Points, in no order, along strands that fork, close into loops and pass close to each other.
Points whose rows are less than 35 apart are linked; no others are. Some points are linked to none.
k299: [ -3   2 -13  16  -1   0  -5  -4   8   3   9 -13   5  -4  13   0   8  36
  -5  -4 -27]
k686: [ -1   5 -13  -5  14 -17  -8   5  15 -18   4  -4  -1  -2   4   9  -4  -3
  -9   5   9]
k497: [ 25  -9   3  17   0  -1   7   5  -1 -10  -3  -3   9 -10   1  15  -7 -21
  -1   1 -18]
k501: [ 35  -5   2   7   6   1  19  12 -11 -14   6   0   7 -13   4  15  -8 -28
  10  -8  -8]
k251: [ 11 -10  13  17 -13   7  13   9  -8 -10  -7 -10   6  -2 -15  -1 -14 -22
  11   9 -15]
k648: [ -9   0   3 -10 -16   7 -11  -8   6  26 -11  -7   9   5   1 -11   4  -1
   5   7  -5]
k935: [ 25 -10   9  17 -10   8  21   8  -9  -3  -6  -2   5   3   1   4 -13 -27
   2   7 -22]
k664: [-28  15  13   4   7   2  -4   0  -2  10 -13 -17  -6  10 -18  -5  -6  17
  -9 -16   1]
k244: [-11   4  -2 -14  -4   1  -9   0   5   9  -5   4  -5   3  -3  -6   0  -7
  -2  10  13]
k310: [ 33 -12   5   0  11  -5  22   8 -13  -9  18   0  -4 -10  12  16   0 -36
  -3 -16  -5]
k487: [-25   7  29 -14 -12   2  21  -4   2  -4   3  23  -7   2  -2   4  17  -4
  10  12  20]
k330: [-17  10  24  -6   5  -9  21   0   2  22 -20  -6  10   6 -10 -17   3 -24
   3  -1   8]
k312: [  1   4 -16  -9  -4   5  -2  -3 -10 -10   0 -15  -6   3   0 -21  -7   3
   4  11   8]
k83: [-28  11  -5  10  14   3  -5   9   7  13  -7 -19  11  14 -23 -18   7 -16
  -4   2  -5]
k303: [ 22 -21  -5  -5   2   9   2   4  -9  -4   3  -6   0   2  11   6  -5  -9
   1   8 -12]
k558: [-24  16  19  -2   7  -6   9  -1  -4  30 -22   2   5  11 -13 -20  -4 -11
   6 -14  11]
k115: [ 11   5 -28  22  -4   6   3  -9  -7  -7  14 -22   5   6  -9   3   9  27
   0 -10 -17]
k147: [ 26 -21   3  -4   5  12   9   9 -13 -16   8  -9 -19   5   1   0 -13 -14
   8 -14 -11]
k901: [ 5 -6 10 -6 -6 -6  2  2  8 -2  1 24  0 -3 14 20 12 -8 -5  5  5]
k160: [ 13  -7   6  -4   6 -16  -6   2  11  -6   6  10   9 -12  18  19   7  -4
 -11   4  -5]
k490: [ -9   6  -9 -16   8  15 -14 -12   2   7   8  30  -7   2  21  -5  10  12
  -3   8  18]
k123: [-16  10 -10  12  11   4 -17  13  13  12  -9  -3  10   6 -14  -8   6 -17
  -6   1  -5]
k525: [ -4  -2  15  -8  -8   2  -5  -1   0  12 -12  -9   2   2  -3  -5  -1   7
  -2   9  -9]
k44: [ 23   1   0  14  -4  -8  -6  -8  -7  -1   2   5   7 -19   5  12 -14   9
   1 -24 -15]
k881: [ 34  -5  -9  -7   6  -1   6 -11  -8   0  24  17  -3 -23  17   5   0 -18
   8  -9   7]
k984: [-10   0  13   5   9 -11   5   9   5 -12  -8  -7   4   0  -9  17  -7  -7
   1   8  -5]
k254: [-33  18  -6  -2  24  -7  -7  -3  -8  20 -10 -28  -6  15 -15 -19  10   4
 -17  -8   7]
k415: [-13   8  24  -6 -14  -4  26  -1   8  21 -12   4  11   4 -11  -3   7 -22
   3   4   6]
k399: [ 13 -10  16 -16  -4   5  10  -7 -18 -15  19  17 -20   2  16  12  -2   5
  11   3   9]
k473: [-24   1  -2   0  11   1 -16   0   0  37 -14  -6  -7  14   3 -12   8  16
 -24 -16  -1]
k522: [ -7   5  -1   3  -4   2 -11  16  12  13 -12   9  14   2 -11  -1   5 -28
   4   5  -1]
k273: [  4   4  18 -14  -6   6   7  -6  -6  -7  10  25 -12  -3   9   9   2   8
  10  14  13]
k955: [-27   4  -1 -11  22  -8   0   4   6 -11  -3   7 -12   9  -8  -3  -2  -5
  -5   3  28]
k352: [ -6  15 -33  14   1   1   4  -6  -2   0  17 -25   3  13  -2  10  10  33
  -8  -3 -13]
k993: [ 27  -9  -9  -2  -7   2   9   7 -11  -9   8  15  -2  -9   5   3  -3 -22
   9   4   8]
k190: [-22  18   7   3   1   0   6   0  -2  17 -23  -9   7   1 -24 -21 -10 -13
  14  -6  15]
k329: [  7  -4  11   1 -13  -9   0   5   3  -2 -14  14   2  -3   1  18   0   1
  -3  10   1]
k653: [ 24   0 -16   9  -6  -4  -9  -8  -6   0  14   2   6 -14   9   1  -3  23
  -1 -23 -13]
k632: [ -6  -8  11  -3 -14   4  32   8  -5 -23   1  19  -8  -4  -8   8  -2 -14
  12  13  20]
k5: [  3  -2 -10   3  -6   0  15  12  -7 -15  -9  -2  -2  -7 -13  -7 -14 -15
  16  11  14]
k128: [ 12 -12  -8  -7  -2   6  -1   2  -8 -11   7  -6  -4   2   5 -11  -7  -7
   3  14   1]
k731: [ -7   0  15   1 -14   0   9   8   8  20 -15   8  14   0  -9  -4   7 -27
  -6   3  -3]
k136: [-15   1   4 -12  12  -3 -11   3   8  27 -10  -4   5  11  -9 -18  13  -2
 -11   3   7]
k929: [  3   7 -26   3  -4  10   0  -9 -10 -16   5 -21  -7  10  -5 -12 -10  14
   2  -4   7]
k328: [ 15   3  10   7  -3  -3   3   0  -9 -14  -4   6   2 -10   1   9 -18   8
   9 -12  -5]
k82: [  0  -3  -5   3   8  -8 -17   1  10   0  -6  -1   7   1   3   4   6  -4
  -9   3 -11]
k852: [ 19 -10  -6  -5 -14  11  -3  -6 -11  -4   4  -6  -9   1   5  -9  -9  19
   8  -6  -3]
k580: [ -6   6 -20   4  -2  -2  -6   8  -2 -12  -4 -13  -4   6 -14 -16  -2  -3
   3  13   3]
k142: [  7   7 -27   3  11  -8  -9 -14   6 -17  21 -10   2  -4   2  -5   2   9
 -13  -1  -5]
k69: [ 24 -15  20  -2 -14  11   5  -2 -21   6   0  20  -2  -4  13   9  -7   9
  10  -7  -5]
k109: [  0  -1  -4 -19   5   9  -7 -18   4  -6  20  25  -2  -7  29   2  -1  17
   3  11  14]
k858: [-22  10   5   2   5  -2 -11  -3   2   9  -9 -12  -9   7   0   8   1  29
 -16 -16  -1]
k518: [-16  11  21  19  -2   4   1  -7   6  -6 -13 -22   7   4 -20  -3 -15  -4
   0   5 -14]
k872: [-14   3 -10   8   6   0  -4  12  11 -12 -10 -14   3   1 -18  -9  -7 -19
   9   8   3]
k224: [ 15 -10  20   2 -19   1   7   0  -8   4  -7  18   1  -5   9  15  -3  -3
  -1  -3  -7]
k114: [-26  11   0  10  23   3  -3  -5   0  26  -7 -26  11  17 -21 -17  11  -1
 -10  -7  -2]
k715: [-13  -1  -2 -12  14 -16   2   4  12 -16   3   1  -3   2   1  -3   0  -9
  -5  12  16]
k704: [ 33 -15  -4  -8   9  -7  10  -4  -9  -1  26   2  -6 -16  16  11   1 -21
  -2 -14  -3]
k155: [  9 -13  12  -7 -19   7   3   0   2   7  -8   3   5  -1   4  -4   8  -3
  -1  18  -6]
k10: [  8   3   9   5  -6  -6   7   8 -10 -22  -6   7  -8  -6  -5   8 -19  -8
  16  -7   6]
k422: [ -7  -8   7  13  10  -4 -17   0  17   4   2 -10  16   2  -6   8  12  -8
  -7  12 -23]
k916: [-23  -3   1 -13  18   0  -9  -1   1  40  -5   0  -1  12   5 -19  16   5
 -13  -9   3]
k226: [-11  13   0  24   7   0 -15   8   5   4 -14  -5  13  10 -18   3  -4   7
  -8 -18  -6]
k9: [ 21   1 -17  -6   7   0  -2 -17 -10 -15  28   8 -10 -10  15  -5  -8  11
   4 -15   9]
k294: [-15   1   1  -7   2  -7  13  18  10  -6  -9  18   1  -4 -10   4   8 -25
   5   7  22]
k305: [-24  15   0 -11  13   5  -4   3   0   1  -3  12 -10   2  -4  -3   3   5
   6  -1  29]
k520: [ 19   7 -28  -7   7 -14  -6 -20   9 -12  32  -8   0 -17  10  -2  -5  14
 -10 -13   1]
k480: [  5  13 -28   2   1  -5  -2  -2  -3 -18  13 -20   0   2  -4   2   0  12
  -4  -1  -1]
k826: [ -2 -22  -4   2  -8   8  -8  -6   7   9   0 -12   5   3  11  -4  10  12
  -6  12 -34]
k360: [  4  -7 -12  -7  -8   9  -8  -7  -7  -1   4 -11  -7   4  12 -12  -2  24
  -4   3 -11]
k709: [-17  -6   7  -5 -10  -9  22   6   9 -12  -1  19  -3  -5  -8   8   6 -19
  10  18  17]
k416: [  4 -16 -10  -8  -1   1 -11  -7  12   6   9  -9  -6  -2  20 -10   3  18
 -10  15 -21]
k256: [ 24  -5  -1  -8   7   4  -2 -11  -8  -7  21  13  -8 -12  18   8  -1   4
  10  -5  10]
k414: [ -1 -10  -6  10  -2  -1 -15   1  15   7   6 -15   6  -3   6   8  11  21
  -8  -1 -32]
k235: [ 14 -10  -1  -3 -11   4  -6   5   5   9  -5   7   5  -5  13   0   2   7
   2   4 -11]
k688: [-31  13  -7  10  17   3 -13   1  -1  24 -12 -12  -9  13  -4  -1   7  29
 -19 -21  -1]
k332: [ 28 -11  -5  -8   0   9   0  -3 -21 -12  12  -5 -15   5   5  -2 -13   2
  14 -11  -8]
k663: [ -2 -10  28 -16 -19   7  15  -9 -11  -2  11  21  -7   4   9   1  14   4
   6  14   8]
k701: [ 27   8 -26  -1   1  -7  -4 -13  -7 -12  25 -11  -5  -8   5 -11  -2  15
   4 -18   1]
k374: [ -4  -2  19   3  -2 -11  11  13  11  -5 -18  12  11  -6  -8  19   0 -11
  -3   7   4]
k162: [-14   8  -9  -8   3  14 -15 -10  -2  20  -2  14  -7   6   9  -8   4  16
   3  -2  21]
k484: [ -8   3   0 -11   8  -4   3  12  14   4   1  26   2   4   1   1  16 -15
   2   9  26]
k796: [  0  -2  -8   2   4  -7  -2  12   8 -14  -6  -4   8  -6 -10  -1   2 -23
   3  15  -1]
k997: [-14  14  -1  -4  -2   7   7   9   0   3 -17   5   2   2 -15 -12 -11  -8
  17  -6  20]
k927: [-23  18   2  24   6   5  -4  -1  -1  14 -16 -18   9  12 -21  -2  -2  13
 -10 -13  -9]
k440: [ 16 -12   7   0 -19   7  24   3 -11  -2   6  22  -7  -1  13   3  12 -19
  -4  10   9]
k154: [ -8   9   0   3  -1  -3   1  11   1 -12 -14   5  -5  -7 -11  -1 -14  -3
  14   1  13]
k223: [ -3  15  -2  16  -3  -1 -18   2   4   8 -12   3   6   4  -3   4  -5  19
  -8 -18  -8]
k604: [-12   0  -2   2   8  -6 -12  -6   5 -12   5 -18  -3   4   2   5   2  19
  -8   5 -10]
k149: [-13  -4   3 -12 -10   9 -18  -9   1  27  -8   9  -1   3   5 -10   6  18
   2   1   4]
k806: [  7 -18  21 -14  -1  -4   9  -1 -14 -20  10   5 -16   1   2   7  -4  -4
   3   9  12]
k690: [  8  -7  24  -5  -9   1  25   5 -10 -24   4   9 -11   1  -2   7  -8  -7
  15   7  18]
k810: [ -7   7   2   4   1  -8 -14  -3   7  -1  -4   2  -1   0   7  14   1  23
  -6 -17  -2]
k262: [ -7   9 -23  15  -8   4  -2  -7   4   6   8 -16  -5   8   7   4  10  46
 -12 -11 -16]
k640: [ 21  -1 -14  14 -10   5  -5  -7 -11  -7   8 -14   1  -1  -1   0  -5  23
   3 -18 -20]
k587: [ -3  -1   6 -10  -2   0  -2   5  15   4  10  34   3   3  16   6  20  -8
  -8  14  18]
k554: [ 10   2  -6  -6  13 -20 -12  -4  12  -8   9   2   8 -19   5   7  -2  -1
  -9  -6   1]
k469: [  0   0  -4  -4 -11   6 -15  -7   7  20  -4  13   1  -6  15   1   5  19
  -2  -1  -6]
k349: [  1  -7  -2  14   4   3  -6   2   9  -8   2 -13  13  -4 -11   4   1 -17
   2  16 -17]
k920: [ -4   0  16  12  -6  -2  11  -1   0  -5 -17 -17   4  -1 -16  -2 -17 -15
  10  13 -11]

A piece is all that can be reached along the links. How many separate loops has the piece of each point below (a circle has one, a figure eight two, a Y none), and how many tips (points with one link)?
k332 -> loops 0, tips 3
k701 -> loops 0, tips 3
k810 -> loops 1, tips 1
k149 -> loops 1, tips 1
k709 -> loops 0, tips 4

A tip is a point with one link. Name the tips that can be reached along the links from each point below, in the order of the rows.
k653 -> k147, k254, k5
k149 -> k109
k480 -> k303, k82, k518
k224 -> k984, k69, k305, k663
k226 -> k136

How many points has the smallest loop of links through each point below? Write 0 if it is on no loop.
k235 -> 6
k223 -> 6
k10 -> 0
k501 -> 0
k690 -> 0
